The views of a scene show one set of named points, each view turned or mirrored, shifted and resized as a whole, with a little noise and some points left out.
(in the rows, 128 means zero)

Scene 1
View 1
Q_40: [ 99 149 127  78 146 122 111 210  73 150 140 108 114  43 179  47  80  91
 200 121  92 151 106 142 185  92 179 146 104 101  75 101 145  90 129  43
 170 166  84 172 187 127 137 170 112 162]
Q_852: [160 146 174  99 140 130 117 142 117 134 129 130 101 126 109 129 101 152
 138 108 152 119  96  75 154  41 113  88 138 153 122 123 117 128 130 116
 201 161 110 189 101 150 106 118 156 133]
Q_828: [148 140 154 104 132 117 106 143 111 113 130 125 109 105 120 109 108 144
 139 109 128 116  92  98 160  67 119 102 122 159 132 106 130 127 131 110
 185 149 109 171 124 141 119 130 143 135]
Q_622: [103 143 106 112 112 110  79 170 111 108 151  86 113  52 147  79  87 133
 142 125  90 126 107 111 127 120 183 152  92 137 177 101 133 139  92 127
 180 131  74 121 165 122 150 145 125 119]
Q_613: [182 137 185 101 124 128 119 108 130 105 125 147 105 156  91 145 126 172
 119 103 164 100  84  79 161  34  73  64 137 187 135 113 123 133 156 124
 183 147 124 185  81 159  91 104 155 127]
Q_281: [111 154 132  94 158 115 105 203  80 153 132 103 104  46 162  66  73 103
 178 119 101 147 103 112 163  85 177 142 118 104  94 113 132 110 104  69
 201 172  87 179 175 129 142 160 132 154]
Q_397: [ 92 155 161  45 119 175 141 216 108 209 175 126 108 101 156  86  62 109
 227 138 161 164 135 114 167  31 183 120 130  93  68 136 123  84 171  62
 151 171  54 179 132 147  94 142  98 152]
Q_69: [100 140 110  99 102 122  90 170 114 111 156  94 117  66 147  79  94 134
 154 126 101 128 108 121 139 111 175 144  89 140 163 100 137 131 117 115
 157 128  69 124 159 126 135 143 112 120]
Q_404: [129 146 151  90 140 125 114 175  98 141 136 121 108  87 141  90  91 123
 167 114 124 133  99 109 168  67 144 115 122 130 100 112 131 110 132  83
 183 161  96 178 143 140 121 144 133 146]
Q_262: [174 137 139 142 164  71  81 120  89  63  91 115 106  70 122 100 124 143
  96  88  82  96  60  96 164 104  97 111 115 176 150  84 137 148  89 112
 220 150 143 177 150 129 151 139 176 137]
Q_873: [128 146 137 101 166 101 107 186  67 126 114 114 110  47 163  59  95  99
 169 105  85 136  86 131 187  91 147 134 113 123  80  93 143 103 114  53
 196 170 112 188 182 127 142 166 137 164]
Q_600: [148 157 157 116 169 115  98 172 103 154 125 102  85  83 118 118  72 140
 134 111 137 134 101  49 124  58 152 115 150 124 135 139 106 141  80 126
 250 174  98 190 123 143 136 125 174 133]
View 2
Q_262: [ 37 148 125 105 141 172 146 200 149 139 122  31 139 123 157 109 166  82
 178  61 153 124 128 111 112 134  46  80 144  82 152 159 105 150 180 161
 135 123  93  87 115 180 158 204  75 157]
Q_281: [ 92 154  82 112 116 111  84 202 176  89 139 112 122 138  95 117 172  85
 162 110  83 153 118 107 137  94  78 128 143  79 196  72 122 153 116 139
 133 131  94 100 133 194 142 148 145 199]
Q_397: [142 131  74 138 110  72  54 165 135  75 134 128 139 144  56 131 155 133
 167 145  40 169  98 129 137 109 152 131 143 114 193  50 120 113  46 140
 140 138 124 103 132 112 120 116 168 207]
Q_600: [ 66 138 145 103 150  93 111 175 153 143 112  43 141  98 115  75 180 104
 178  86  96 171  82 127 131 143  65 142 143 102 152 118 144 123 143 137
 114 154  87  91 143 159 149 148 125 209]
Q_40: [107 156  52 119 102 122  76 208 176  65 149 137 119 158  85 139 161  84
 156 122  80 143 134 105 136  78  99 113 141  76 211  58 108 159  97 142
 145 119 103 103 125 192 138 150 148 187]
Q_873: [ 84 158  75 116 117 137 101 220 175  91 144 100 125 151 103 125 168  88
 168 107 100 139 129 105 139 101  84 108 140  72 193  90 102 168 121 157
 136 128 102  93 129 186 140 174 123 185]
Q_404: [ 95 143  90 123 122 123  93 189 146  98 132  90 136 139 102 124 161 106
 171 108  92 149 116 120 126 114 103 108 143  95 180  95 110 136 108 148
 139 130 109  96 124 150 139 156 127 182]
Q_613: [ 76 120 146 132 149 137 132 157  87 150 107  10 170 119 135 113 154 149
 201  85 121 141  99 144 109 178 125  76 146 125 127 170 100  98 120 169
 139 140 131  86 111  65 134 182  78 159]
Q_852: [ 81 129 138 125 144 116 119 172 116 141 115  33 157 118 115 101 166 137
 192  95 101 154  91 136 127 163 113 105 145 114 143 142 110 114 116 161
 128 147 120  87 128  97 134 170 101 182]
Q_622: [ 75 133 105 106 114 132  95 143 145  95 121  95 119 103 140 126 153  59
 152  86 123 145 131 116  77  79  53 100 151 111 174  87 133 101 155 108
 159 100  78 113  98 209 169 128 134 172]
Q_69: [ 89 132  97 114 112 134  88 143 131  87 123 102 123 113 132 136 145  73
 155  96 117 141 134 119  75  82  75  89 151 115 176  85 125  97 136 116
 163  99  90 113  95 188 162 131 134 166]
View 3
Q_600: [114 120 161 136  99 136  95 129 177 152 144  77 126 115 110 128 141 107
 109 115 118 138 120 137 112 124 134 158 112 146  93 140 170 143 174  79
 137  82 133 123 117  98  88 135  93 102]
Q_828: [107 120 166 116 105 123 107 133 158 138 137  98 128 109 125 129 147 113
 123 142 106 147 148 122 149 108 148 154 123 130 131 128 141 113 144  99
 126  94 135 136 114  97 113 129 130 111]
Q_404: [109 138 158 134 108 123 133 138 145 126 126  91 145 110 104 126 129 114
 100 152 113 143 161 112 143 136 152 161 109 138 113 119 140 119 131  89
 121 101 114 122 128 103 119 137 111  96]
Q_40: [109 148 155 137 114 113 162 144 121 108 114  90 172 113  83 126 106 118
  73 168 125 140 180 111 146 165 152 175 101 147  95  98 131 120 118  91
 111 111  87 118 143 105 133 144  87  73]
Q_852: [107 127 160 133 100 137  96 130 171 145 139  87 114 106 130 123 158 107
 128 135 102 148 133 113 143 105 154 144 114 126 132 144 155 122 148  84
 130  92 141 127 116 101 100 134 141 124]
Q_613: [102 119 160 119 102 132  81 131 181 149 145  97  99 101 149 120 174 108
 150 140  91 155 135 111 164  80 161 135 126 114 158 154 147 108 144  93
 128  90 160 136 105  98 103 126 170 143]
Q_873: [108 131 151 125 124 107 140 151 148 120 140  88 160 110  86 116 113 123
  87 175 115 134 171 130 159 151 152 170 116 151  94 121 125 115 129  92
 102  98 101 118 135  94 125 131  89  72]
Q_397: [107 184 154 179  89 146 159 124 114 109  87  78 145 104 100 128 133  99
  81 137 119 151 164  63 124 156 168 159  74 124 123 105 162 136 111  65
 137 122 100 105 145 125 121 167 128 116]
Q_622: [112 110 191  91  99 112 131 123 121 130 120 116 158 122 112 162 122 112
 102 123 133 144 161 145 113 128 120 181 130 149 106  87 139 118 155 124
 144 100 115 158 110  98 127 130  79  90]
Q_69: [111 121 188  96  96 114 136 124 114 123 110 118 156 117 115 160 127 110
 103 130 128 150 168 130 122 128 130 176 125 142 120  87 136 112 142 124
 141 106 115 156 114 103 134 135  96  99]
Q_262: [109  85 167  79 126 100  93 149 180 149 171 106 138 115 118 124 134 127
 125 160 107 137 150 170 164 105 133 163 149 149 108 136 123 104 161 119
 109  78 136 148 106  80 113 108  99  85]
View 4
Q_281: [120 118 147 120 140 112  87 158 139 115 121 107 129  95 133 111 145 139
 129  98 147 125 183 137  98 139  67 208 131 148 137 145  86 165 161 164
  64 126 158 148  70 166 145 163 133 139]
Q_404: [131 120 143 128 135 101 109 166 142 117 136 104 117 107 139 120 133 140
 117 100 142 137 185 134 102 136  92 190 131 152 154 156  86 156 153 146
  82 147 142 145  72 152 118 154 136 129]
Q_873: [126 128 158 117 162 111 103 162 135 105 134  92 104  91 141 117 136 147
 123  93 146 138 198 133 102 137  63 211 118 136 132 154  81 175 161 147
  50 140 149 150  73 172 137 159 123 126]
Q_613: [153 138 126 138 108  69 169 193 130 132 149 101  85 142 136 135  77 150
  88 115 142 163 208 135  93 134 162 159 141 163 173 162 105 151 137 108
 115 176  90 152 105 115  60 127 158 115]
Q_828: [139 132 145 131 121  94 135 177 137 126 126 108  96 121 138 125 101 151
 100 108 145 152 196 131  94 132 124 185 130 150 158 150 100 155 150 134
  94 153 122 148  87 130  96 141 150 114]
Q_69: [121 117 169 130 120 131  99 151 162 135  85 129 110 110 150 114 115 156
 105 101 145 151 168 129  95 114 100 207 115 137 165 129  99 137 166 167
  97 132 162 127  56 117 125 159 145  95]
Q_852: [144 130 125 135 107  77 141 185 130 130 140 106 107 129 128 126  99 141
 102 113 143 145 200 138  90 141 137 169 146 167 163 155 104 155 143 129
 102 155 109 157 100 132  88 136 156 134]
Q_397: [125  90 121 140 124  93  84 160 159 119 162 115 171 108 141 115 188 105
 134  93 128 116 149 145 120 142  88 160 154 182 180 174  64 131 135 155
 110 157 158 135  48 155 113 172 127 158]
Q_622: [119 122 165 128 110 130 100 154 152 138  69 133 108 111 139 110 101 161
 105 107 151 146 177 129  83 117  99 219 119 134 153 118 113 146 173 174
  89 114 158 136  70 116 134 154 154 101]
Q_600: [133 133 121 125  90  85 119 182 119 132 112 117 127 121 106 112 100 142
 114 118 155 123 202 138  74 150 118 194 156 164 138 132 120 169 159 159
  82 114 123 169 110 144 122 135 167 151]

In a view up to two points have been moved. Name them for each view, in the order of its rows, or write none.
view 1 => Q_404
view 2 => Q_873, Q_852
view 3 => Q_262
view 4 => Q_622

Scene 2
View 1
Q_570: [112 100  70  92 123 127 126 167 124  98 136  92  98 165 155  96 115 108
 167 148 110 136 112  83 100 207 127 143 126 143 144 169 121 140 172 150
  73 100 139 119 150 146 192 125 164 118]
Q_533: [110 107 101  92 126 115 103 107 128  58 109  99 124 107 175 110  89 118
 111 128 141 138 125  84 134 143 112 126 122 176 127 154  98 149 167 132
  67 126 127 105 147 105 170 120 123 122]
Q_597: [105 126 116  76 127 125  85 103 124  65  82  84 115 140 179 122  71 131
  84 126 160 142 129  89 138 125 132 123 137 180 146 140 100 151 155 138
  71 127 134 120 147  79 171 125 127 128]
Q_555: [135 120 106 108 142 141 105 132 114 137 125  84 104 172 155 128 103  97
 162 109 133 140 111 115  88 172 144 142 130 136 154 123 144 143 144 152
  96 137 147 116 137 167 148 140 158 135]
Q_280: [112 114  90  85 128 128 108 140 125  89 115  87 104 159 162 109  98 118
 135 138 133 138 119  87 112 173 133 134 132 154 146 155 116 144 164 148
  72 110 137 120 146 122 181 127 148 125]
Q_136: [116 120 112  96 134 133  97 117 117 101 103  82 109 156 167 122  89 110
 126 116 140 142 119 104 117 151 133 137 131 161 152 130 122 147 147 142
  88 136 144 118 146 124 156 133 145 128]
Q_435: [154 118  87 108 150 143 116 149 121 156 152  94 103 177 142 130 118  92
 193 115 135 134 106 113  60 191 157 136 125 115 146 135 158 136 154 163
  85 121 136 116 127 196 155 141 162 141]
Q_904: [105 113 106 105 127 144 110 154 103 136 110  67  84 208 157 107 104  98
 161 121 103 146 107 112 105 197 137 161 138 146 177 125 139 142 137 145
 109 137 168 127 158 151 160 143 182 120]
Q_785: [139 105  84 108 139 132 119 141 124 121 147  99 111 146 152 115 115  94
 178 123 122 134 111  99  83 188 133 136 119 133 134 150 136 142 165 151
  79 119 133 108 136 176 162 131 151 129]
Q_36: [139 131 102  84 145 133  94 112 132 103 114  94 118 147 161 137  88 118
 126 119 169 135 124  98  97 139 150 117 131 147 136 139 128 145 159 154
  66 119 123 118 128 129 162 131 130 142]
Q_494: [143  97 105 121 142 114 110  88 127  81 140 115 144  64 167 124 102  92
 144 105 140 132 121  96 109 139 106 120 102 159 105 145 111 147 170 129
  71 144 119  83 134 158 139 123 107 131]
Q_380: [103 121 105  88 125 139 101 146 111 112  98  71  90 199 162 111  93 114
 134 128 125 144 112 102 114 178 141 149 142 156 172 132 127 144 144 148
  95 126 158 132 154 122 172 135 168 124]
View 2
Q_533: [105 128 106 111 118 158  71 135 198 161  99  74 121 170 147  85 103 196
 149 132 108 131  99 211 139  85  78 184 103 139 145 117 122 113 142  73
 160 127 122  76 117 126  82 129 144 131]
Q_136: [102 149  97 166 142 180  75 142 181 149 117 118 124 155 128 110  98 192
 168 113 122 119 122 188 131  78 100 140 110 133 123 122 124 124 144 109
 147 129 139 108 113 109 120 117 127 149]
Q_494: [ 86  90 147 126  95 142  79 126 204 201 123  55 126 162 148  71  77 185
 109  76 129 135 101 190 135  46  47 159  97 110 146 121 118 118  94  67
 164 113  97 112 133 122  82 136 163 129]
Q_597: [118 147  61 132 139 188  52 153 202 133  94  91 108 167 142 108 112 215
 185 161 121 120 115 210 168  89  92 181  88 144 143 125 142 123 168  84
 174 159 133  83 107 146 102 121 139 159]
Q_904: [ 97 187 112 196 158 186 103 132 150 139 130 170 147 147 108 121  98 167
 179  92 105 109 130 185  81  99 136 109 148 139  95 112  98 116 151 146
 102  96 174 112 108  54 144 113  91 136]
Q_785: [ 60 117 154 163 144 124  93 127 155 167 123 117 142 159 124  90  83 183
 121  69 117 126 120 168  76  99  87 114 128 135  94 127 108 115 121 125
 120  89 118  99 125  79 123 115 128 113]
Q_555: [ 78 138 126 197 152 164  88 138 159 158 136 141 136 148 115 112  85 182
 151  73 130 114 136 164  99  79 101  98 122 128  98 128 117 125 126 139
 126 106 136 129 120  81 141 111 121 139]
Q_36: [ 76 108 101 164 157 150  55 151 177 147 110 102 114 162 130 105  94 214
 150 111 137 121 129 171 134  92  74 131  89 138 111 142 143 129 142 117
 164 139 105 101 119 132 127 110 147 147]
Q_280: [ 85 141 109 140 152 146  77 138 167 139  97 114 129 165 131  98 106 200
 156 125 105 125 115 195 105 116  99 153 119 153 109 124 121 114 162 113
 135 116 134  72 112 103 112 114 124 124]
Q_380: [100 177  91 175 164 183  82 141 161 127 112 149 133 155 119 120 108 187
 184 122 108 111 128 191 106 109 127 132 129 150 105 119 115 118 166 133
 124 117 162  94 106  86 134 112 103 141]
Q_435: [ 47 113 155 205 166 125  92 134 140 162 136 146 144 152 109 105  75 186
 124  48 133 117 141 142  65 100  91  73 127 133  71 139 116 125 118 161
 114  88 116 123 127  68 152 104 124 122]
Q_570: [ 67 142 141 138 160 119  95 125 142 141  98 129 146 168 125  90 103 186
 138 104  88 129 109 191  60 139 110 140 145 162  85 119 101 104 156 131
 105  85 138  55 113  68 116 112 111  97]
View 3
Q_36: [100 172 108 136 126 136 122 169 129 101 101 120 154  81 154 119 145 142
 124 111 136  98 132 126 185 160 108 115 143 151 143 109  68 131 138 113
 129 166 154 129  96 143 104 152 150 117]
Q_136: [117 144 115 137 155 128 115 165 129 115 113 115 143  93 153 112 121 130
 141 133 131  93 145 108 169 155 125 137 145 137 139  84  78 124 139  93
 148 156 144 134 103 134 110 151 131 110]
Q_597: [112 165 145 139 173 146 106 185 138 117 136 147 157 116 159 110 132 145
 131 131 154  56 115 117 161 162 133 110 112 173 171  86  57 126 137  93
 176 161 132 153  88 134 156 163 145 136]
Q_570: [127 136 134  98 135  53  85 168 128 118 100 105 114  80 153 147 101 143
 124 135  98  89 167 126 112 117  97 143 174 120  87  71  98 147 104 140
 104 144 154 127  96 135  59 159 181 114]
Q_435: [110 142  72 122  93  89 126 143 118  96  65  77 126  43 146 131 127 125
 131 111  95 145 179 122 181 142  91 153 189 102  87 105 104 136 131 127
  79 159 176  99 113 141  28 137 145  83]
Q_785: [120 140  99 105 119  79 122 144 133 116  92  89 124  73 149 149 113 125
 115 119 103 120 165 107 158 158  94 138 170 119  94  83  95 151 123 129
  87 154 171 114  96 151  67 147 144  93]
Q_280: [119 150 135 117 147  95  95 174 132 116 113 123 133  93 155 130 116 142
 125 133 121  79 146 122 137 136 111 128 148 143 121  80  80 136 119 121
 134 152 146 136  93 137  96 160 164 122]
Q_494: [116 147 103  93 136 111 152 125 165 137 136 103 143 113 148 170 113 113
  89 113 133 110 133  72 181 232 102 104 123 154 135  72  71 172 137 114
  92 160 180 128  66 183 153 153  99  90]
Q_555: [116 136  84 136 126 115 126 150 118 105  86  90 132  65 147 114 121 121
 145 123 112 127 169 111 182 146 113 154 174 112 113  93  95 124 138  99
 118 156 159 116 115 131  64 139 127  89]
Q_904: [135 112 104 141 156  96  96 164 107 110  91  93 118  71 152 100  97 123
 169 149 102 110 186 113 147 106 130 180 185  94 102  70 107 110 127  89
 149 145 139 124 130 108  48 141 138  97]
Q_380: [125 133 121 144 161 110  91 180 112 107 102 114 132  83 155  99 112 137
 160 145 118  89 161 124 146 108 128 157 165 122 123  80  89 111 129  95
 160 149 132 136 119 111  75 151 152 115]
View 4
Q_435: [157 180 158 157 159 135 100 124 111 135  94 105 117 164 118  93 107 148
 126 106 130 124 169 133 147 152 116 137 122 134 128  64 125 125 134 131
 153 126 103 105 136  94 143  96 144 108]
Q_570: [118 147 125 140 170 141 125 117 152 133 116 140 104 177 125 110 138 179
 113 118 149 134 159 138 189 100 125 121 104 121 105  68 117 118 115 122
 146 108 111  85 115 105 145  98 158 119]
Q_280: [114 135 118 138 169 139 128 122 156 128  92 121 107 154 121 118 147 164
 107 134 119 134 144 126 174  93 134 110 108 117  92  83 128 117 114 122
 135 115 104 100 110 143 136 105 131 131]
Q_136: [121 142 122 146 164 126 117 119 150 127  77 106 114 129 120 112 143 139
 119 139  96 129 135 118 149 110 130 107 110 115  95  79 135 123 120 127
 145 123 104 115 119 162 127 105 120 136]
Q_36: [133 141 131 139 165 148 119 134 133 128  67  92 112 146 112 117 132 147
  97 138  91 130 145 117 153 111 136 112 125 124  98 102 143 117 124 126
 125 133  93 122 113 156 131 109 101 129]
Q_380: [119 139 120 159 163 115 119 107 169 116  90 108 109 129 124 114 145 154
 130 139 120 138 133 122 153 106 125 107 105 116  82  38 120 125 118 120
 147 113  98  93 119 145 134  91 144 139]
Q_904: [126 157 130 167 159 104 108  99 161 123 102 119 112 127 129  99 138 146
 150 126 130 133 139 125 144 124 114 116  98 115  99  23 111 133 121 124
 167 107 108  91 131 127 135  88 164 131]
Q_785: [132 166 139 140 166 141 110 124 124 143 101 130 115 168 120  98 126 151
 119 112 125 121 165 133 166 124 124 128 110 122 126  92 127 121 123 131
 151 120 118 108 128 114 137 108 138 111]
Q_533: [ 94 125 104 117 175 146 134 126 156 140  83 133 114 146 121 120 161 147
  97 144  88 122 137 119 179  75 142  99 103 106  98 130 142 114 108 128
 133 117 119 121 104 181 121 125 107 135]
Q_555: [140 165 141 156 161 124 104 116 130 131  86 106 117 136 121  97 123 136
 132 122 110 123 149 123 139 137 121 123 113 122 113  65 127 127 128 130
 156 124 106 112 134 131 132 101 135 122]
Q_597: [ 98 113  99 132 171 138 137 126 169 123  64 105 111 123 117 130 164 143
  98 160  76 133 121 108 162  73 145  91 110 106  74 108 145 117 110 123
 125 124 100 121 100 201 120 116  96 150]
Q_494: [109 156 121 109 174 152 117 136 116 161  83 143 129 155 119 100 143 123
 104 122  77 100 157 121 167 106 136 115 106 109 138 166 150 116 117 141
 150 128 138 143 122 169 115 139  98 115]
View 5
Q_597: [148 110 121  82 130 129 148 140 175 112 131 120 155 113 162 127 133 151
 150 113 112 148 149 139 128 111 124 149 114 166 110 126 119 142 105 157
 143 118 182 109 147 104 174 132 133 138]
Q_533: [161 123 113 101 151 110 148 135 163  94 117 124 170 124 156 138 141 149
 144 116 121 135 159 140 133 111 127 145 111 144 101 114 133 124 116 150
 155 135 172 111 141  99 155 137 156 139]
Q_904: [ 95  97 118 100 194 167 134 140  98 111 141 149 164 145 100 123 101 135
 140 129 136 134 140 111 149 135 131 114 151 148 146 132 154 119 138 155
 108 107 134 104 116 123 157 117 124  95]
Q_280: [124 104 113 102 164 129 148 134 148  92 122 131 158 128 122 143 132 140
 134 124 136 132 152 123 146 111 125 121 120 157 111 125 131 119 125 137
 132 125 149  90 121 105 175 129 145 124]
Q_785: [115 114 134 111 191 132 147 123 104  91 108 149 160 145 111 145 126 148
 124 132 159 121 159 116 150 114 126 124 129 133 108 112 140  89 151 130
 115 137 136  87 124  98 128 121 156 117]
Q_494: [168 139 143 107 166 103 149 122 127  96  97 137 168 136 162 138 142 163
 136 122 144 127 170 141 129 110 127 162 116 118  88  94 136  93 141 144
 143 154 169 112 155  85  95 132 171 142]
Q_570: [111 103 101 119 195 128 146 132 125  76 115 140 170 142  92 151 130 131
 125 132 147 118 154 111 161 114 127 100 125 145 116 123 147 103 138 130
 129 130 125  82 103 107 173 127 157 111]
Q_555: [104 107 147  92 182 155 143 128  97 114 123 153 151 141 117 128 110 152
 132 130 150 133 150 116 144 120 125 133 141 146 123 121 136 102 148 141
 100 121 144  95 134 106 127 116 133 110]
Q_136: [127 110 131  90 161 143 144 136 132 113 129 137 157 129 138 126 120 149
 142 121 129 140 150 129 135 119 126 140 132 151 120 123 132 122 127 152
 123 119 162 106 140 107 147 124 132 121]
Q_380: [106  95 115  93 172 156 140 141 128 109 140 139 158 133 115 127 111 137
 141 124 128 138 141 117 145 125 127 119 139 160 136 134 139 129 125 152
 118 108 146 100 121 119 174 121 123 108]
View 6
Q_380: [145 155 122 152 142 147 146 117 102  77 101 145 160 146  88 176 100 131
 173 135 149 158 108 126 143 116 122 121 116 116 191  65 144 132  97 142
 176 125 106 146 142 116 135 101  55 111]
Q_435: [ 97 153  94 110 118 112 176 115 128  71 105 146 185 222 113 130 185 126
 149  91 127 136 122 126 156  94 162 118 138 119 161  30  97 111 133 110
 189  91  73 140 122 137 134  92 106 118]
Q_280: [124 153 146 147 163 128 126  98  76  85 116 138 165 128 121 149 134 158
 173 140 150 146  81 138 141 129 123 109 140 120 176  77 131 124  92 132
 137 137  83 139 107 126 124 102  82 127]
Q_494: [ 71 103 170  92 145  98 158 112 113 104 106 136 143 138 164 126 155 209
 151 158 160  86  94 128 166 128 179 108 193 165 137 135 131 119 100  62
 102 157  88 120  69 114 112  81 136 151]
Q_904: [134 172 100 147 130 135 181 120 138  79 100 138 170 174  81 173 106 103
 150 132 145 158 118 138 147 113 126 110 101 112 181  57 147 134 101 137
 181 107 115 135 146 118 126 106  45  97]
Q_36: [122 108 150 122 146 140 116 114  68  74 103 151 153 142 130 148 140 189
 195 123 148 127 100 105 149 115 154 137 168 135 179  82 115 114 109 114
 159 142  75 157 109 123 144  81 115 145]
Q_555: [114 137 112 118 122 130 171 125 129  76  97 146 164 189 106 156 136 139
 160 119 141 134 123 119 156 102 155 124 138 130 171  65 122 121 118 111
 182 114  97 143 130 121 134  89  92 120]
Q_785: [ 92 158 121 118 140 103 167 103 116  85 113 137 176 183 129 127 175 143
 144 119 136 129  98 140 154 113 152 102 146 126 153  62 113 116 113 107
 149 112  76 127 101 133 119  99 101 123]
Q_136: [129 125 145 132 143 139 142 120 100  84  99 145 148 136 113 167 104 166
 177 147 157 132 107 118 151 122 142 125 146 135 178  97 142 127  94 117
 155 142 103 144 122 113 132  91  84 130]
Q_533: [111 124 180 134 169 123 118 100  71  99 114 136 143  92 143 151 115 200
 175 169 165 120  73 132 149 143 135 111 168 143 165 126 148 128  80 108
 102 168  92 133  85 113 117  93  96 144]

In a view up to two points have been moved. Name them for each view, in the order of its rows, or write none.
view 1 => Q_570
view 2 => Q_533
view 3 => Q_36
view 4 => Q_136, Q_597
view 5 => Q_280
view 6 => Q_380
